Each row is a point on a tangle of strands that fork and nearly touch. The rows are in no order.
(in the rows, 128 means zero)
Points whose rows are less than 129 apart are linked; no others are. Some points are linked to none.
vev: [152 163  99 107  79 163 125 135 123 117  80 109  63 144 141 123 121 103
 125 139 107 140 114]
kab: [118  52 122 123 114 120 103 120 185  98 154 109  91 121 123 136 117 131
 120 134  98 143  76]
Lut: [106 100 103 139 111 119 157 126 107 123 145   9 139 166 135 177 143 108
 117 111 143 149 102]
dezum: [ 83  68 110 117  75 119 129 127  89 105 124  66 112 121 125  99 149 145
 124 158 117 136 121]
Kup: [176 118  72 114 135 178 153 196 123 101 127 176 105 139 124 112 117 127
 136 114 142 149 111]
pif: [161 111 115 114  84  55 104 108 119 149 117 157 134 132  92 112 132 135
 125 133 175 160 125]
gipit: [ 73  54 108 139 129 146 155 111 131 106 185  64 135 154 159 175 142 138
 125  95 129 128 111]
dok: [ 79 118 163 157 109 125 148  94  87 150 163  53 163 169 183 146  79 118
 138 114 122 123 153]
Nelu: [ 86 158 133 128 176  96 159 146 147 115 115 141 120 160 181 139 145  90
 153 160 151 115 187]
daki: [180  75  93 156 147 145 127  99 123 144  98 148 147  45  97 120 107 122
 108 113 111  69 106]
mefoz: [ 91 109 168 145 110 138 108  92 185  99 146 109 104 141 169 120  91 108
 120 150  95 125 109]
Kegit: [191 115  97 147 131 148 127 163 112 151 103 169 146  65  99  93 143  75
 108  99 156 162 176]
Nit: [133  91 133 104  95 152  96 120 184  89 109 121 134 174 117 126 134 100
 152 137 160 122 152]
gomuv: [133  63  97 125 157 115 140  86 186 106 147 149 113 153 111 161 146 186
  81 104 118 102 140]
nusuk: [145 179 157  95 127 124 152 179 103 160 147 142 106 172 196  79 143 163
 169 144 145 105 118]
fon: [173 140 161  92  63 140 119 141 106 134 153 178 139 128 138  87 130 140
 154 137 129 126  88]
ravu: [136 203 119 151 120 157 138 147 124 174 109 159 117 131 188  56 132 151
 154 159 154 134 109]
Beg: [ 71  85  97  99 149 107 132 101 107 142 153 122 104 123 105 182 128 157
  87 116 129 156 131]
gufi: [164 115 164 173 122 160  87 174 125 100 124 137 182 102  70 125 118  85
 156 102 142 127 134]
Zelov: [141 100  99  54 104 173 124 110  85 131 119 144  92 104 147  92 108 143
 165 119  81 147 109]
kig: [ 38 115 155 124 143 120 139 139 114 121 164  92 146 129 165  92 180 153
 164 176 122 136 117]
zaf: [ 86 110 123  87 122  70 150  69 120 100 124 127 146 126 123 189  95 124
 123  84 119 106 189]
Lepes: [ 76 111 101 122 165 123 150 147  99 115 132 117 123 139 119 148 155 142
 101 168 147 175 128]
gad: [ 98 153 106  97  75 151 121 166 117 176 149 132 122 125 149 135 104 137
 163 151  90 139 119]
det: [ 80 162 163 115 177 130 140 141 138 149 180 104  67 162 172 161 151 114
  78 146 117 135 129]
pevo: [142  83 118  60  95  87 142  89 149 132 150  92 104 127 133 188 139 122
 117 112  69 132 126]
zet: [126  84 130 102 135 133 129 122  85 120 135 113 134 181 179 170 127 132
 180 107 164 136 114]
buru: [168 108 109 167 128 102 114  58 110 129  63 127 166 105  81 104 132 164
 120  87 143  83 163]
zaku: [181  53  96 100 145 156 137  94 189 133 129 148 147 141 133 114 139 169
 127 143 107  96 148]
Napu: [179  86  63 109 135 135 158 105 141 167 102 124 165 123 121 107 125 198
 138 150  78 119 156]
Mepe: [138 154 189 138 165 100  91 103 114  88 112 150 124 146 136 103 149 117
 169 122 165 148 117]
gized: [159 198 134 109 140 114 136 177  68 128 110 167  66 107 134  69 131 103
 104 144 142 119 116]
bupas: [ 92 113 161  93 145 120 144  92 112 129 193  45 114 149 146 116 159  94
  97 138 104 178 143]
vemo: [160 106 133 149 115 118 144 115 106 106 104 135 142 187 151 194  95 131
 143 102 162  99 128]
nis: [108 165 137 109 157  98  98 123 153 157 132 154 126 148 103 163 110  96
 107 140 172 163 145]
vovu: [140 145 140 102 143 184 152 166  95  93 120 117 102 101 133  77 124 114
 115 184  88 136  79]
dogun: [162 141 168 113 121 134 142 171  98 117 147 164 166 165 111 152 120 138
 146 151 117 149 171]
Laneg: [ 71 176 173 127 181  83 137 170 124 157 116  43 127 131 125 129 147 129
 144 159 136  95 129]
natu: [117 150 130 178 107 115 100  89 144 104  84 126 117  99 108 162  85  82
 115 102 130 105 107]
robif: [ 78  82 151 121 128 162 139 110 106 115 140  74 161 132 147  93 126 147
 143 183 100 156 136]
Pagi: [125 109  95 110 118 122 149  80 132 167 106 144 163 103 125 145 108 141
 149 156  85 149 174]
lodo: [167 103 122 106  59 115 102 140  97 148 131 148 137 110  72  92 121 159
 123 139 138 125 105]
voz: [146  94 142 113 144 121 121 156 139  69 136 119  95 134 113 166 128  99
 122 140 106 139  93]
Pupak: [ 93 180 130 137 119 140 122 108 159 159  94 112 113 120 145 132 106  74
  95 195 133 118 127]
lon: [142 168 182  94 165 147 143 179 102 122 159 123 111 111 136 131 138 134
 122 169  94 111  52]
kiv: [140  59 122  92 178 110 117 100 164 115 141  98 144 186  94 151 123 179
 104  92 140 112 168]
kaded: [151  63  79 186 146 111 122  99 163 137 118 145 153  94 119 138 102 167
 119 100 121  63  89]
gorud: [145 187 142 119 138  85 100 172 154 184 143 132 108 166 143 130 108 106
 135 158 139 160 138]
ser: [151 197 162 172 143 104  78 134 154 147 139 158 101 105 109 129 151 110
 115 101 136 169  81]
bebig: [154 118 120 109 119  92 107  73 143 102  67 112 141 136  63 133 120 119
 130 104 137 128 186]
Kevat: [108 135 111 140 106 159 111  81 148 144 105 167 100 104 120 151 109  94
  94 131 145  93 145]
fikam: [100 155 172 157  94 103 111 151 171 121 175 145  99 145 146 120 111 136
 117 159  72 143 135]
sazos: [172 172 154 108  74 130 128 153 136 137 125 164 155 144 148 106 140 104
 181 159 120 131 153]
nutib: [184 148 108 187  90 138 141  94 100 181 102 164 137  67 118  88 120 151
  80 107 123 160 133]
bogav: [ 79 135 115 161 136 115 161  99 109 131 186  11 147 151 151 154 104  71
 121  84 121 143 149]
gizi: [163 102 105 138 157 121 104  69 143 117 102 154 190 122  99 113 182 183
 121  84 122  38 147]
tilin: [ 38 149 159 140 151 135 126 131 174  62 150  91 175 158 142 137  83 140
 140 110 160 135 145]
kedo: [197 189 118 106 109 131 169 170  78 138 100 174 132 102 143  86 106  75
 128 138 142 111 104]
veza: [128  89  85  88 141 139 140 103 107 171 121 114 108 123 102 161 112 156
  62 136 109  87 144]
sis: [ 82 190 155 163 164 109 129 142 155 130  92  95 140 131 120 127 130 102
 116 173 173 101 108]
lumom: [178 101 125 168 147 138 102  82 154 115  96 141 117  70  96 154 104  91
 107  67 101  88 130]
Firab: [116 162 117  74 145 172 130 159 136 127 114 105  58 129 163  92 150  99
 118 174 113 145  96]
Dalib: [117 104 136  83 106 164 157  79  86 181 158  79 116 148 145 162 123 143
  62 138 122 126 130]
keb: [131 180 132 129 204  93 144 167 135 175  94 130 135  92 148 110 137 108
 186 176 145 102 129]
fone: [166 120 124 143 161 129 117 207 129  88 143 165 110 121 107 129 136 101
 132 141 147 143  88]
teno: [ 68 148 184 130 182  94 145  97 117 120 183  47  96 143 184 114 152 102
 102 121 127 119 125]
Gek: [103 109 119 103 117 113 110  99 195  90  93  92 167 135  75 147  96 109
 131 114 163 123 149]
sor: [127 122 156 173 122  96 108 161 110  72 121 148 119 171 119 147  90 105
 138 105 159 108 157]
posu: [129 133  74 101  89 182 127 100 104 183 109 165 128  80 128 128  99 155
 160 127  89 136 119]
pag: [207 181 108 118 106 173 162 124  73 158  91 168 129  80 114  73 104 112
  94  85 128 154 109]
Kez: [139 149 111 217  99 116 118 108 133 161 118 162 126 130 124 117  87 165
 108 120 115 169 146]
gef: [ 92 152 151 106 165 133 124 152  74 155 166 106 112 182 195 164 143 134
 188 105 133 129 139]
nimel: [ 24 182 166 158 146 121  93 121 171  78 133 123 126 129 142 120 125 143
 156 112 138 120 124]
romom: [101 146 146 169 145 146 140  96 164 102 139 178 161 134 127 153 136 145
 127 136 139 156 130]
kivef: [127  54 137 108 136 141 141 123 146 106 168 100 150 187 140 170 127 156
 148 109 123 151 144]
nelaf: [138 140 103 103 179 100 154 169 126 128 109 156 117 112 168 126 139  75
 160 181 138 135 134]
Keni: [ 30 160 180 126 165  82 120 128 153 107 157  99 127 136 158 107 179 176
 175 122 146 118 116]
bonu: [ 91  55 118 129 122  52 136  99 114 108 143 120 135  97 102 109  95 160
 110 132  87 123 164]
bekal: [177 169 142 209  86 139  97 130 156 148 121 157 122 122 123 134 126 114
 104  73 137 159 112]
figo: [ 89 122 135 123 125  65 143  83 104 124 125 134 141 128 148 131 104 121
 135 145 123 154 166]
bitu: [205 159 135 146 139 143 134 151 109 150 104 173 164  83 149 114 142  50
 133 111 177 133 123]
Libu: [173  79 112 166 133 160 108 121 148 128 136 165 177  89  84  92 195 183
 107  75 130  75 150]
Gagoz: [170 126 137 111 133 155 124 132 109 118 138 185 132 141  76 147 149 168
 117 116 122 168 165]
Nutav: [128  77 109 169  91  87 131  90 180 121 121 149 165 119 108 130 100 147
  94 124 168  71 120]
nituv: [145 210 106 134 107 175 143 172 112 136  91 143 135 103 137  63 173 134
 170 138 135 146  79]
gor: [183  95  65 122 120 198 151 148 136 114 120 176 101  78 113  67 128 138
 104  85 123 123  76]
vafu: [148  87 144 160 131 139  89 154  98  85 113 138 150 140  68 133  88 134
 157  96 130 107 171]
mosos: [167 100 126 132 108 161  95 109 176 110 134 170 147 127  67 130 182 161
 127  77 124 118 171]
Tasif: [167  80  75  89 119 183 127 106 117 114  92 139  82  85 116  78 124 150
 127 124  80  92 121]
Lutat: [129 168 204  95 163  99 112 127  91 139 132 139 101 150 168  96 169 156
 186 137 148  99 123]
lotom: [ 89 142 102 141 144 162 130 117 146 141 121 162 157 117 143 195 127 119
 168 134 142 136  99]
Zugu: [124 122 138  83 138 128 155 178  85 112 158 120 113 125 154 188 132  95
 123 145 109 101  75]
Gutir: [100 190 148 163 180 118 153 137 122 126 128 178 131 142 160 143 158 147
 156 147 123 142 155]
Rup: [173 123  76 100  77 155 118 148 121 149 106 112  63 146 119 127  83 157
 108  94  95 116 105]
sekav: [146 182 120 168  90 193 121 174 131 113 102 149 137  84 116 112 203  94
 132 106 145 137 110]
Zirol: [117 133 134  86 101 174 142 145  88 170 153 108 128 158 157 126 113 152
 111 152 143 138  97]
bibi: [ 95 170 121  93 148 175 145 156 124 165 174  81  91 176 197 162 166 118
 144 122 111 147 136]
kege: [158 206 167 137 149  60 107 176 170 149 137 145  91 136 115 119 164 115
 117 148 139 134 108]
voga: [126 151 172 163 146 116 107 150 137  66 108 127 174 122 102 120 148 105
 185 134 127 141 117]
Saku: [114 122 122 127 124  58 116 147 102 161 130 132 144 122 117  94 126 127
 123 181 186 156  92]
damu: [116 131 158 167 118 157 102  87 182  98 137 160 174 114  76 148 125 150
 116  76 137 123 143]
gil: [ 86  96 137  78 103  80 143  90 144 101 180  78 128 138 149 170 123  89
 138  80  89 137 180]
Rilu: [162 109 107 171 118 148 114 140 155 133  99 139 142  70  52 110 141  91
  69 112 132 130 178]
Magen: [ 69 140 139 125 182  69 147 180 103 144 158  78 142 140 130 144 126 111
 116 156 132 147 147]
Tez: [131 126 108 159  84 135 127 126 148 119  98 108 137 144  77 177 139 159
  92 133 149 124  83]
basop: [131 165 104 191 117 189 119 160 131 171 128 170 131 123 139  94  96 147
 128 142 129 161 139]
gomuz: [140  64 102 124  76  92 137 133  89 125 119 115 110 114 120 107 103 153
 117 144 109  96 117]

A fork is a point with three links. Follow the links from the first point to the second and name the forks in between, in order.
dogun / Lutat => lodo, gomuz, figo, Pagi, kivef, zet
vev / pif => voz, posu, Pagi, figo, gomuz, lodo
gor / Nelu => posu, Pagi, figo, gomuz, lodo, mosos, romom
pag / mosos => Kez, ravu, zet, kivef, Pagi, figo, gomuz, lodo
basop / lumom => ravu, zet, kivef, Pagi, posu
bibi / Laneg => zet, kivef, Pagi, posu

Follow the links from the first point to the second, and from the first to the third. Name the last point that the two ways share.
ravu / Gagoz / lon => Pagi
gipit / kab / kaded => posu
Keni / det / ser => zet
voga / daki / gizi => Pagi
Zirol / vovu / pag => posu
daki / romom / tilin => gomuz
bitu / nimel / dok => kivef
gor / teno / Mepe => zet
mefoz / dogun / robif => gomuz
